Each row is a point on a landscape with many valleys, with its height.
From any point a ball takes the steepest step (drop divided by distance) to one of its 2 nearest points. It stops when none of these is lower. Distance is the straight distance between rows; heights are no part of it.
Q906: [176 153 154  96 162 148 124 101 138 110 112  73 168  82 101  96  79 123
 135 155 177 130 124  66 111 137 134 124 149 170 110 106 114 149 104  80
 138  90  88  70 116 190 143 130 132 118]  (h 456)
Q182: [120  99 110 179 163 191 124 152 159 157 134 161 138 144 142 168 135 168
 165  85 120 102 103  68 138 146 139 163 125 130 101 113 150  77 194 160
 109 119 134 121 176 119  99  93 141 124]  (h 506)
Q957: [119 114 144  86 111 120 146 119 114 145 157 125  82 112 116 160 167 102
 136  92 103 104 109 159  86 159 146  92 178 160 106 173 149 115 115 110
 102 129 162 155 142 158 147 146 116 148]  (h 214)
Q783: [115 123  49 174  75 117 120 111 124 125 105 151 139 148 117 173 158 125
 169  82 109 181 122 173 139 159 174 155  83 115 148 113 111 143 119 180
 108 156 132 141 125  96 161 118 129 126]  (h 339)
Q579: [ 90 199 142 128 101 107 118  98 139 111 174 143  74 127 114 151 153 129
 127  95 120  61 138 109 120 123  87 155 147 111 117 170 157 108 157  86
 128 113 116  92 156 134 166 158 161 109]  (h 450)
Q445: [123  73 116 171 137 132 157 148 126 166 143 122 130 121 192 129 170 120
 115 108 154 172 111 165 127 102 156 145 120 137 118 135 125  71 146 142
 129 162 124 141 117  89 111  87 104  92]  (h 646)
Q632: [139 131  86 158 127 133 145 167 150 171 121 183 126 171 196 108 123 122
 133 122 135 105 102 173 137  71 188 168 121 126 130 162 121 113 127 158
 125 176 151 154 107 150 118 121 114 170]  (h 728)
Q733: [119 114 125 162 203 190 157  98 130 127  56 149 164  82 125 140 108 125
 146 156 123 136 120 140  80 149 150 113 169 132 137 105 101 130 134  98
 189 119  54 124 103 174 120 123 114 123]  (h 317)
Q155: [ 92  73 114 131 136 112 152 132 115 110  68 159 119 123 125 113 176 173
  75 145  46 156 109 128 169 125 162 116 129  80  73 112 110  95 100 182
 135 160 181 158 115  94  95 131 146 169]  (h 510)
Q6: [168 148 167 119  96  91 151 158  99  97 145 148 108 150 148 135 128 130
 132 128 153 161 178 187 124  85 106 142 130 142 153 174 129 178 128  99
 120 177 121 194 189  72 128 128 104  74]  (h 531)
Q148: [128 121 120  72 117 147 149 126 106 122 125  97 117  78 105 174 181  95
 140  83  84 180  86 164  75 160 179 125 165 177 113 119 150  96 123 126
  76 144  94 161 135 159 152 103 118 104]  (h 144)
Q120: [122 126 135 103 120 102 139 159 140  62 114 159  66 131 108 137 160 193
 171 136  68 150 131 167  60 152 163 119 122 143 111  66 160 110 102  89
  75 137 168 133 189 170 156 131 148 144]  (h 296)
Q645: [160 144 175  88 115  92 117  63 162 129 111  77 125 163  93  78  70 159
 115 157 119  82 155 104 153 134 127 150 155 128 138 147 136 171  75 120
 143  91 178  76 144 165 114 149 126 191]  (h 221)
Q286: [117 133 117 175 102 100 140 211 129 128 174 150 106 196 135 129 148 114
 184 146  99 130 121 163 139  96 130 154 107  89 159 176 116 172 122 122
 111 120 111 193 163 125 126 110  90  87]  (h 622)
Q638: [140 154 162  82 117 123 119 155 108 160 151  71 153  80 103  84 104 124
 112 147 154 143 108 141 116  90 114  92 139 132 144 124 112 156  66  73
  97 119  98  81  80 146 126 109 127  71]  (h 341)
Q583: [ 92 140 159 106 111  94  85 120 102 154 176  77  98 144  85 187 154 157
 134  94  97  74 135  47 186 111  58 141 123  95 112 129 143 109 142 135
 115  88 180 102 120  99 113 136 139 130]  (h 659)
Q908: [111  72 153  87  99 137  78 102 136 159 117  86 118 136  77  83 138  98
  77 102 117 205 114 115 110 144 140  67 142 153 114 135 130 126  96 138
 139 137 160 106 137 135 137 108 114 141]  (h 340)
Q562: [148 140 152  86 147 114 113  99 151 104 127  89 118 160 129 116  83 182
 136 148 100  79 147 110 145 144 119 138 112 114 126  93 140 122 103 130
 137 119 169 115 119 140 102 146 147 167]  (h 138)
Q46: [125 132  91 145 193 183 151 121 137 105  70 180 165  86 138 129 125 134
 143 135 159 138 120 175  97 139 169 163 145 120 119  76  89 103 100 104
 137 135  94  82  81 189 156  94 145 147]  (h 374)
Q598: [157 106 133 160 150 160 144  70 114 111  92 159 211 122 134 144  91 138
  50 130 206 157 152 128 162 140 106 133 131 148 148 132  89 120 160 169
 179 151 137 139 137  97 115 151 118 156]  (h 471)
Q877: [147 101 148 105 146  98 162 148 132  76 113 137  68 114 209 100 108 151
  99 158 163 147 169 164 129 106 134 144 110 140 123 106 146  91 156 104
 134 170 111 137 174 112 108  99 128 110]  (h 438)
Q835: [143 117  96 174 111 138 114 113 102 122 123 180 191 145 100 149 131 113
 100 140 208 162 135 129 139 113 101 105  78 138 128 148 103 122 188 148
 139 145 119 168 137  80 161 161 121 149]  (h 404)
Q990: [ 88 108 106 130 158 133 142 111 169 144  98 112  83  70 201  86 150 152
  86 122 105 147  93  80 121 128 153  91 124 146  75 143 136  52 160 145
 158 138 114  72 151 142 106  91 123 107]  (h 563)
Q869: [147 142 139 164 150 164 102 132 183 154 128 151 126 115 179  87  93 174
 166 114 159 103 132  93 127 138 162 140 110 140 125 128 134 121 168 130
 101 147 128 112 185 141 105 100 129 141]  (h 460)
Q669: [148 161 154 173 136 144 159 159 169 127  80 155 136 132  89 104 120 193
 198 153 109 138 120 161 124 131 104  92 124 122 140 138 125 159 123  92
 124 145 109 123 175 102 135 123 134 100]  (h 557)
Q959: [192 169 114 115 129 145 128  74 104 160 146 149 213 123 120 154  77  93
 138 145 215 141 109 177 144 130 113  82 123 135 187 127  97 123 143 168
 157 139 149 110 105 113 142 177  87 136]  (h 165)
Q982: [103 111  88 167 103 124 114 138  78 141 150 138 154 161 106 199 158 121
 152  58 141 138 138 141 159 147  95 153 103 127 143  74 126 122 144 160
 129 115 151 134  84  96 138 140 125 130]  (h 253)
Q974: [ 61 142 148 133 126 123  94 155  99 119 210 139  87 118 186 131 139 119
 163  78 135  89 140 123 101 119 121 172 152 132 138 118 141 155 140 109
  71 117 111 110 115 121 121 118 155  70]  (h 443)
Q352: [147 150  89 118 122 148 153 113 138  83  80 152 161 119  88 170 167 131
 102 133 124 162 110 122 146 184 139 104 106 128 104  75 115  56 135 180
 114 132 126 111 123 114 174 129 170 184]  (h 603)
Q573: [ 96 103  72 158 140 102 136  66 134 131 110 107 134 133 148 137 114  69
  82 164 120 189 143 177 103 127 143 123 119 105 175 105 104 159 149 162
 177 143  73 147 127  74  85 136 111 102]  (h 861)
Q556: [190 144 143 148 174 159 152 134 157 117  72 119 172  89 113 116  97 158
 160 175 174 109 131  80  91 124 109  99 127 168 129 104 121 101 138  68
 178  83 115  93 142 164 132 102 117 163]  (h 494)
Q681: [174 113 125 102 120 132 146  90 112 110 132  87 154 195 108 167 128 107
 106 168 151  98 124  92 147 112  82 130 118 141 112 161 145 140 107 104
 189 117 144 163 109 102  92 158  89 150]  (h 535)
Q713: [ 94  50 101 160 164 139 163 199 101  89 118 153 141 106 192  85 152  68
  73 141 123 174 125 127 144 100 163 127 119  88  87 135 113 118 125 174
 103 142  78 166  85  97 118 111 158  72]  (h 663)
Q399: [151 148 115 113 121 107  75  98 142 128  84  97 151 104  77  78  67 117
 122 155 128 200 174 174 117 131 187 143 109  84 140  69 102 163  58 152
 120 154 125  82 108 120 167 141 151 126]  (h 239)
Q12: [127 112 128 140 111  78 130 173 138  79 107 149  65 177 134 144 162 178
 148 141  53 147 157 169 103 129 118 153 104 116 134 109 150 125 135 109
 106 160 165 153 182 108 104 114 142  96]  (h 357)
Q422: [109 166 109  99 123 124 148 117 164 120 103  91 112 106 112 131 172 122
 115 120 121  97  73 121 104 136 156  99 135 124  56 131 145  70 115 112
 144 107 110  86 107 155 192 120 147 165]  (h 539)
Q84: [193 148 143 119 106  92  94 141 150 146  97 108 167 131  73  55  64 111
 133 191 144 157 153 170 159 135 149 128  86  85 155 153  88 186  82 123
 109 138 127 121 123 123 146 157 131 142]  (h 126)
Q145: [155 106 113 111 144 118 140 105 151 170  95 113 151 169 147  93  97 101
  62 153 113 161 128 153 157 101 131 119 126 109 135 161 124 121  94 149
 200 160 115 146 109 135  69 104  75 150]  (h 582)
Q114: [ 97 131 199 102 132 116 107 142 124 144 175  97  97 114 131  96 141 129
 124 128 123 141 139  76 138 167  85  75 143 146 118 172 136 111 152 124
  93 119 134 143 169 121 102 138 146  93]  (h 579)
Q81: [180 163 135  91 162 139 115 102 120 150 119  68 181  87 134  86  85 109
 155 156 151 122 102 109 101 118 111 101 125 147 138 157 129 176  74 106
 137  97  82  78 102 113 115 110 112  87]  (h 401)
Q551: [130 125 122 107 141 131 105  85 115 156 155 158 196 118 145 113  87 108
 111 104 183 132 153 161 118 124 116 149 143 150 190 126 104 158 134 153
 147 157 131  94  91 141 140 136 105 133]  (h 50)
Q501: [ 87 108 164 134 146  92 114 121  65 131 178 103 121 132  85 153 156 138
  91 145 140 113 168  92 154 123  46 112 115 131 123 132 141 104 136 130
 155  98 137 110 109  94 123 139 144 135]  (h 706)
Q826: [ 77 143 140 122 124 131 104 183 103  95 205 135  58  98 148 100 157 114
 137 105 135 102 100 115  87 107 164 157 130 133 100 113 140 137 123  82
  55 113 156 120 108 177 185 124 169 101]  (h 399)
Q175: [ 73 146 173 162 150 165 129 220 114 146 191 119 151  91 106 150 162 113
 137 153 100  90 106  73 162 113  92 143 140  77  89 159 111 124 126 111
  78  85 113 131  92 121 109 124 178  83]  (h 534)
Q429: [158 105 137 127 115 148 111  99 146 139 114 132 175 137 154  70  79 125
 105 176 163  99 138  79 141 119 104 123 120 151 126 157 122 175 129 140
 173  81 142 121 130 137 124 155 102 184]  (h 382)
Q442: [163 150 129 130 109 145 176 172 107  51 169 117 111 127 149 171 131 124
 179 134 191  70  83  90 113 109 132 142 140 155 131 101 122 119 148  66
  78  99 167 158 138 154 168 174 134 139]  (h 359)
Q227: [137 133 122  84 140  97  96 129  98 177 160  88 172  93 112  97 117  90
 135 118 143 179 127 172 122  86 146 152 142 116 154 135 104 198  43 127
 111 124 106 113  59 113 127 133 112  66]  (h 265)
Q181: [103 168  91 123 136 150 142  98 168 106 114 106 123 108 136 148 168  77
 104 100 105 129 109 108 111 178 160 113 144 128  85 125 125 127 122 146
 137 112  47 107 104 163 177 123 162 124]  (h 576)
Q595: [ 73 192 143  94 137 153 127 130 131 133 156 139 101  86 127 137 186 138
 128 100 158  72 115 112 109 103 116 127 134 128  73 138 137  67 142 108
 126  86 124  64 106 146 194 139 167 139]  (h 499)
Q531: [138 111 144  85 116 119 137 157 130 103  99 114  79 112  90 138 175 181
 158 117  65 114 117 144  70 126 158 112 160 140  93 136 157 128  94  84
  75 121 195 136 140 171 145 124 158 181]  (h 246)
Q929: [133 113 154 144 189 105 150 142 138  63  78 116  83 162 115 123 136 193
 153 168  98 108 166 119  76 113 106 133 132 122 128 104 177 178 105  63
 191  88 116 145 142 129 134 128 124 149]  (h 368)
Q72: [121  80 120 148 157 157 131 129 134  81  72 182 142  83 154  80 112 136
  81 131 161 127 133 107 105 116 162 117 164 132  83 123 116 105 132 115
 182 119 154 122  91 182 173 135 150 203]  (h 473)
Q917: [124 166 152 101  88 117 125 140 134 177 133  82 130 118  65 156 154 153
 231  87 136 119 102 126  91 107  99 105 139 184 151 148 134 163 131  58
  92 112 139 112 153 130 165 145  68 108]  (h 321)
Q840: [129 128 132 107 108 168  98 112 133 143 129 155 150 104 170  68 121  93
 105 153 127  51 113  56 135 110 126 116 159 135 101 213 143 185 113 130
 152  80 142 118 128 140 116 148 121 165]  (h 432)
Q798: [115 146 150 132 113 140 122 160 107 143 171  12 120 143 133 152 136 150
 189 111 139  72  94  13 140 116  66  86 132 160 133 117 125 119 167 102
  76  72 163 127 118 148 130 145  92 122]  (h 187)
Q313: [ 97  90 100 125 122 175 115 129  81 171 171 103 181 117 107 218 171  80
 136  44 154 143  85 125 135 182 124 142 144 147 149 110 115  79 150 165
  95 118 127 131  89 122 136 126 122 116]  (h 162)
Q471: [146 118 135 128 139 127 102 162 157 107 133 117  96 201 109 182 131 153
 132 100 119 121 157  87 158 105 175 230 132 124 120 106 142 135 108 117
 121 122 172 138 163 128 141 112 113 151]  (h 693)
Q96: [162 116 130 126 111 124 183 137 160 100 109 156 114 178 120 171 159 119
  69 123 117 165 116 136 150 144 112 122 112 131 106 135 152  85 163 150
 135 151 133 172 182 101 130 123  99 147]  (h 630)
Q880: [108 133 133 140 150 126 119 140 111  91 118 139 125 139 131 121 160 134
 155 159 121  90 136 109  83  87  87 128 125 154 116 161 157 173 129  96
 188  68 113 110 110 101 139 141 125 134]  (h 423)
Q810: [143 105 115  80 113  95 155 108 116 104 137 120  88  94 150 134 110 125
  96 135 109 171 144 184 116 172 150 102 109 133 166  70 114  74 109 165
  74 181 118 133 116 115  86 101 137 101]  (h 316)
Q488: [103 164 141 129 122  86 141 127 141  89 121 142  55 145 124 134 147 133
 166 143  84  71 137 142  98 148 126 120 130 114 121 112 149 128 151  85
 130  99  81 141 157 153 176 115 159 135]  (h 398)
Q132: [105  93 131 156 132  99  82 158 131 156 127  97 115 161  51 122 135  64
 130  91  80 174 135 141  95 120 184 161 149 115 129 113 113 151  79 125
 156 113 142 135 111 167 182  97 117 173]  (h 338)
Q614: [113 104 108 179 158 128 152 177 119 162 130 182 137 152 114 153 164 150
 109 116 128 157 112 160 134  77 149 172 112 119 111 130 120  89 100 134
 145 175 146 153  86 135 141 108 120 145]  (h 690)
Q467: [150 134 167 148 103  80 130 178 130 143 162 157  89 200 140 130 135 117
 142 108 101 126 146 163 125  73 136 136 151 140 162 221 135 154 109  93
 121 141 140 188 195 122 100 118  64 109]  (h 581)
Q104: [114 124 151 183 151 161 130 177 149 135 123 176 143 138 183  85  99 126
 135 145 167 109 128 101 122 119 124 124 121 140 155 158 142 165 182 125
 131 120  99 136 172 141  91 108 126 107]  (h 416)
Q944: [168 112 131  74 126  95 130 133 114  76 143 107 107 150 168 135  74 134
 105 164 131 119 155 154 131 151 126 159 107 110 138  48 131  90 109 149
 102 148 178 148  95 142  86 132 137 134]  (h 230)
Q756: [ 99  86 127 152 160 109 182 195  82 125 152 177 148  87 183 103 146 145
  99 152 109 127 125 163 138  74 108 115 133  93 109 149 135 115 105 138
  99 163 114 159  76  83  95 124 165  71]  (h 621)
Q52: [164 153 125 126 121 133 166 106 129 137 138 123 128 180 125 177 145 107
 141 135 117 134 113 113 164 137  90 107 115 141 113 148 152 103 150 142
 177 110  95 148 134 112 126 134 115 141]  (h 586)
Q406: [120 116 111 142  85 151 103 153 154 162 159 157 135 117 141  98 125 115
 186  68 118 128  97 118 119 156 202 129 139 121 144 129 120 162 131 154
  61 137 146 130 132 157 149 122 119 136]  (h 463)
Q615: [115 106  99 148 142 164 110  98 102  99 104 167 151 103 203  64 152 111
  78 130 149  77 124  55 117  82 144 117 140 117  66 185 112 134 133 135
 190  89 170 127  89 134 160 154 150 191]  (h 482)
Q447: [ 88 161  82 122 122  95 128 155 135  92 135 135  52 103 160 115 178 129
 155 130 106  99 115 128  66 144 158 124 117 101 101  82 158 104 135 105
  78 123 102 130 124 178 165 127 177 113]  (h 354)
Q410: [101 122 155  78 111 102  61  85 124 174 155  46 117  96  76 141 148 102
 121  85  66 138 161  62 180 177 104  92 146 137 120 142 150 165 102 139
 127  91  96 123 144 109  95 116 128 102]  (h 474)
Q699: [149 179 127  86  83 102 138  68 142 129 147 123 113 110 161 134 122 109
 110  93 107 122 110 132 185 191 147  86 134 106 126 114 133 110 127 168
  87 132 111 102 126 120 106 139 158 105]  (h 696)
Q859: [129 124 136 135  91 134 113 146  76 140 201  87 132 145 134 161 132  98
 169 154 163  90 106  46 139  91  53  95 127 172 140 158 139 117 193 103
  93  79 160 154  99 126 157 143  86 143]  (h 251)
Q759: [147 140 130 122  91 120 168 182 172 115 156  96  79 170 147 149 165 127
 100 142 139 134 107  93 154  98 140 127 102 131  71 153 147  76 154 129
  87 152 154 146 178 123 155 103 127 108]  (h 669)
Q112: [146 130  59 159 111 121 129  91 158 186 120 163 131 171 209 131 110 110
 165  91 152 112 101 192 115 109 183 152 122 145 195 123 124 142 162 144
 160 166 127 134 124 165 124 115  63 144]  (h 765)
Q582: [130 152 128 126  95 106  97  97 101 183 136 131 134 150  87 151 133 170
 192  82 161 126 114 158 120 121 101  95 120 164 171 129 130 151 138 131
 108 136 161  98 118 129 152 155 115 108]  (h 344)
Q221: [105 192 132  53  79 121  93  67 121 137 166 124 125 123 121 138 123 133
 115 102 105  58 121 122 162 156 133 136 151 100 135 123 134 120 132 146
 109 141 143  83  86 151 144 159 188 158]  (h 742)
Q812: [153 104 135 118 138 136 173 116 127  89 116 157 108 109 150 167  99 152
  91 168 150 167 143 201 126 154 113 120 122 126 160 100 134  83 150 133
 131 185  98 147 177 106  99 112 131  79]  (h 385)
Q458: [148 120 136 121 131 140 118 123  80 153 144 142 172 124  77 123 115  87
 144 110 160 177 140 183  98 131 149 130 135 122 155 127  87 146  70 114
 104 136 161 120  94 127 151 148 127 126]  (h 166)
Q619: [111 120  64 175 115 128 122 115 160 132 101 154 127 151 217 143 114  96
 130 101 162 137 157 174  93  90 173 196 110 134 148 139 129 156 170 142
 187 155  88 157 153  98 105 137  93 134]  (h 799)
Q382: [115 146 125 122  91 121 143 166  78 107 222  91  94 156 168 144 147  83
 177 128 201  70  86  73 111  69 100 132 110 158 134 132 130 126 159 107
  78  92 148 147  89 148 176 158 125 128]  (h 308)
Q832: [150 129 121 119 119  86 111 112  95  82 132 109 133 170 156 122 144 122
 116 200 151  69 160 130 113  72  54 154 130 144 112 162 166 165  80  97
 192 104 129 149  92  93 103 162 127 157]  (h 479)
Q509: [121  97 135 113 148 110 101  55 136 115  86 127 118 124  96 105  72 135
 127 161 117 212 182 170  88 181 155 116 114 104 167  65 111 162 112 145
 114 140 139 122 147 118 110 138 132 152]  (h 330)
Q834: [121 142 136 100 144  91 152 131 144  87 104 122  59  98 207  72 114 117
 114 138 130 142 145 140  72 130 124  88 118 153 104 117 142 159 144  74
 140 121  71 123 174 142 128 124 122  80]  (h 486)
Q674: [136 196 136 152 130 151 157 114 123 128 100 209 140 126 102 145 108 183
 156 158 159 126 134 206 117 108 106 126 128 136 158 152 118 136 131  98
 150 162  88  80 130 109 146 153 133  99]  (h 609)
Q709: [ 94 119 130  95 161  93 157 102 165 141  90 131  71  82 193  80 131 145
  44 144 130 150 130 110 114 117 109  60 141 149 102 140 132  94 150  76
 184 135 111  90 193 154 104  86 128  96]  (h 527)
Q284: [111 132 125 107 126 140 122  70 174 123 127 102 122 137 117 133 135  87
  92  84  86 116 147 114 132 161 161 168 162 133 107 150 150 164  96 121
 174 111  77  97 133 134 140 107 125 144]  (h 615)
Q236: [118 127 145  96 170 126  85 127 146 119 167  75 128 162 107 151 116 102
 104  90  83 110 155  74 162 154 155 217 151 117 112 140 144 151  93 127
 127 101 119 108 130 145 116  90 120 132]  (h 654)
Q766: [154 139 101 124 129 117 144 179 102 115 128 136 127 147 142  96 123 116
 144 174 156 112 130 189 116  89 133 149 119  97 135 118 127 131 112 148
 104 153 108 148  51 146 121 145 157 107]  (h 705)
Q44: [138 125 114 162  88 135 117 128 145 139 134 184 136 159  97 157 129 107
 186  64  99 141 134 147 148 160 157 119 118 114 152 143 129 161 147 127
  77 138 136 158 166 115 126 141 130 121]  (h 408)
Q131: [141 164 162 151 119 169 154 114 137 105 144 210  94 140 117 152 112 176
 119 156 146  68 137 127 140 127  95 130 142 105 120 130 142  89 175 120
 114 156 143 135 142 147 148 153 169 152]  (h 688)
Q170: [121 116  69 156  64 111 126 106  93 164 153 178 153 133 148 183 150 133
 122  90 204 121 120 143 161 109 107 162  99 140 132 113 125 112 195 178
 136 153 147 150 110  77 149 147 128 141]  (h 332)
Q729: [125 105 144 136 118  87 101 112 138 129 120 140 128 163 101 114 104 118
 100 152 131 196 175 193 140 134 134 116 110  94 154 112 105 153 148 165
 118 164 169 154 155  97 110 151 132 141]  (h 402)
Q916: [114 137 167 177 128 131 111  98 120 128 155 178 112 130 117 145 110 149
  80 138 138 117 163 129 173 154  93 122 107  95 128 135 133  88 205 173
 142 145 147 125 153 103 119 142 169 136]  (h 730)
Q280: [123  98 160 126 129 133  88 174 125 170 123  91 139 125  47 135 141  82
 132  97 132 187 116 100 126 125 125 142 150 146 106 161 118 142  79 109
 153 112 139 116 131 121 158 114  86 123]  (h 269)
Q358: [150 125 133 140 110  74  99 134 128 113 111 142 125 173  88 149 116 107
 158 122 162 167 178 200 135 103 109 156  97 104 176 135 116 177 106 116
 148 157 134 160 162  88 125 159  90 109]  (h 470)
Q207: [ 80 102 109 155 186 171 158  60 138 101  46 143 126  68 119 127 118 159
 108 167  92 146 167 153  88 169 128  99 167 122 146 102 136 149 152 134
 198 132 102 138 122 115  76 131 149 140]  (h 250)
Q611: [ 67 123 160 154 141 143  88 186  99 161 228 123 132  99 117 141 159  93
 141  98 137 130 129 104 130 126 101 185 155 103 143 147 122 129 130 126
  89  84  77 121 103 137 103  91 141  69]  (h 490)
Q474: [146 140  89 161 123 176 134 107 156 130  86 145 156 135 129 158 148 175
 120  92  87 115  91  93 143 160 149 143 102 133  88  93 136  86 132 164
 141 136 154 103 130 121 131 121 145 163]  (h 554)
Q701: [120 100  82 127 133 108 166 165  95 132 130 142 126 125 168 109 115  68
  87 142 120 158 135 192 128 111 182 151 114  81 142 102 104 107  95 182
  98 145  78 181  63 127 112 105 141 107]  (h 704)
Q196: [143 166 159 113 125 120 105 145 138 168 125  24 134 127  74 137 133 170
 210 102 117 105  88  57 128 138  81 106 105 182 133 122 124 133 138 105
 111  83 112 100 157 118 123 111  91  91]  (h 256)
Q703: [ 88 100 133 123 210 123 142  80 109  83  78 115  93  95 142 127 122 182
 131 145  84 126 166 143  84 136 130 137 147 127 136  70 159 164 107 107
 202 104 112 130 114 130  95 133 168 138]  (h 311)
Q76: [113 113  74 176 122 147 113  99 141 149 113 139 172 134 181 144  89  82
 109 137 157 133 139 167 126 128 128 162 123 111 204 111 109 169 186 174
 205 148  65 155 132  81  90 125  91 127]  (h 830)
Q781: [ 79  49 101 126 145 127 154 150 149 121  49 134  84 101 169  87 180 188
  83 123  21 190 120  94 128 127 161 110 127 113  84 145 138 116 129 174
 139 151 150 151 164  87  80 107 134 116]  (h 462)
Q777: [138 189 118 163 136 154 151 107 144 108 109 230 123 134 136 122 122 148
 115 150 144  81 127 175 149 101 115 132 120 107 139 165 113 123 172 132
 160 173  91 137 149 123 151 141 166 122]  (h 651)
Q477: [156 164 101 123  95 165 116 160 137 136 160  90 151 130 119 150 104  90
 190 100 101 115  95 102 146 153 174 149 136 127 142 108 122 144  96 154
  47 124 130 122  95 172 135 112 123 130]  (h 509)
Q223: [135 127 100 136 129 176 132 127 147 100  87 178 147 113 121  83  99 106
 124 148 135 110 118 133 109 142 172 116 135 112 134  96  92 113 117 133
 134 119 120 110  95 192 175 118 141 206]  (h 427)
Q113: [107 158 124 126  83 142  96 144 121 164 168  39 132 118  71 187 146 129
 163  95  96  74 100  47 207 136 106 159 115 128 114 115 127 101 130 128
  81 105 157  90 101 103 155 145 143 138]  (h 614)
Q667: [132  80 117 111 162 124 158 132 129 148 130 101 138  82 200 129 152 143
 108 106 152 148  97 129 115 145 122  83 127 173 104  93 124  55 140 138
 129 128 130 108 109 145 101  87 111 121]  (h 604)
Q326: [138 140 129  74  79 159  93 123 112 133 155  64 156 119  68 157 139 102
 160  77 103 117 136  82 161 169 153 144 143 121 123 117  98 149  95 155
  63 111 180 115  93 137 158 143 138 126]  (h 559)
Q491: [176 173 135 108  78 133  95  83  91 167 166 153 169 144  89 154  72 112
 187 154 184 103 123 147 139 123  79 104 117 135 199 130 131 152 145 115
 141 129 152 138 126 119 142 181  97 113]  (h 259)
Q242: [182 121 182  97 127 102 118 114 120  98 156  99 128 156 114  78  66 114
  50 173 158  98 164  86 157  94 117 168 142 130 110 142 150 138  89 117
 140 116 210 138 126 154 138 155 126 199]  (h 302)
Q431: [145 120 132 165 146 177 143 136 175 167  75 149 142 103 127 110  85 211
 171 128  91 127 108 116 137 148 140  85 126 138 139 113 113 131 149 134
 124 162 127  82 178 143  74 107 125 107]  (h 508)
Q650: [113 134 187  90 129  99 101 100 111 150 153  77  95 116  74 123 127 171
 136 111  61 117 171  83 170 200  64  87 150 109 124 148 150 141 106 126
 137  91 146 134 194 101  64 133 133  91]  (h 528)
Q784: [146 170 113 161 115 118 157 230 109 123 161 158 144 165 124  79 150 108
 157 195 133 101  86 150 145  59 107 122  92 108 141 159 113 143 119 116
 119 139  99 194  94 128 135 134 120  98]  (h 662)
Q124: [127 101 169  82 107  76  63  78  98 168 136  63 123 141  81 116 144 102
  84  76  97 140 150  88 154 171 111 117 149 131 117 109 154 145  95 148
 155  89 175 105 125 131 110 137 122 147]  (h 412)
Q484: [165 117 154 150 150 164 125  96 120 115 100 130 210 115 106 100  73 161
 153 171 199 131 115  83 105  99  61 108 112 183 155 140 126 152 140 103
 180  78 147  93 146 134 107 136 100 153]  (h 442)
Q747: [164 106 110 153 146 136 172 115 150 156 125 152 180 134 159 107  97 108
  70 145 174 134 126 146 164 105 109 120 126 139 131 158 102 106 161 172
 154 186 107 146 117 109  73 133  85 139]  (h 529)
Q721: [110 112 187 146 157 146 162 213 119 136 170 143 129 117 119 147 151 158
 126 163  89 121 109 132 159  99 107 129 144 109 102 159 127 112 113 112
  61 147 139 152  99 109  94  96 147  87]  (h 575)
Q473: [ 88 121 107  92 113 165 137 119  96 174 124 110 155  75 103 170 190  99
 115  56  95 153 108 161 129 182 162 133 163 146  94 114 117  76 108 156
  94 156 104 139  96 145 141 125 141 131]  (h 71)
Q192: [114 156  95 105  81 101 139  90 138 107  94 132  99 130 117 138 166 120
 102 129 106 155 122 137 181 180 121  79  89  96 112 102 136 114 149 167
 118 147 102 114 130  89 142 139 159 126]  (h 653)
Q262: [140 120 112 183 192 169 143 126 147 103  89 165 159 113 149 133  66 127
 153 168 144 119 117 125  99 150 133 124 125 114 171 115 101 159 159 124
 159 109  80 145 154 149  97 104 121 106]  (h 369)
Q26: [174 123 156 120 132 104 125 111 143 139  74 116 165 178  57  53  49 139
  94 196 120 137 164 169 146 121 134 132 121 111 154 158 118 162  74 126
 167 102 158 123 131 141 134 145 116 186]  (h 227)
Q27: [104  86 132 144 149 109 134 161 175 106  72 164  71 123 158 119 147 191
  87 146  55 187 150 134 141 155 152 121  99 119 117 103 144  95 155 140
 103 174 144 159 199 105  88  93 130  97]  (h 415)

For each start below, name the point where the ball stops.
Q619: Q562
Q583: Q473
Q131: Q733
Q781: Q473
Q759: Q207
Q96: Q207
Q699: Q733
Q784: Q84
Q701: Q447
Q236: Q447
Q155: Q473
Q916: Q733
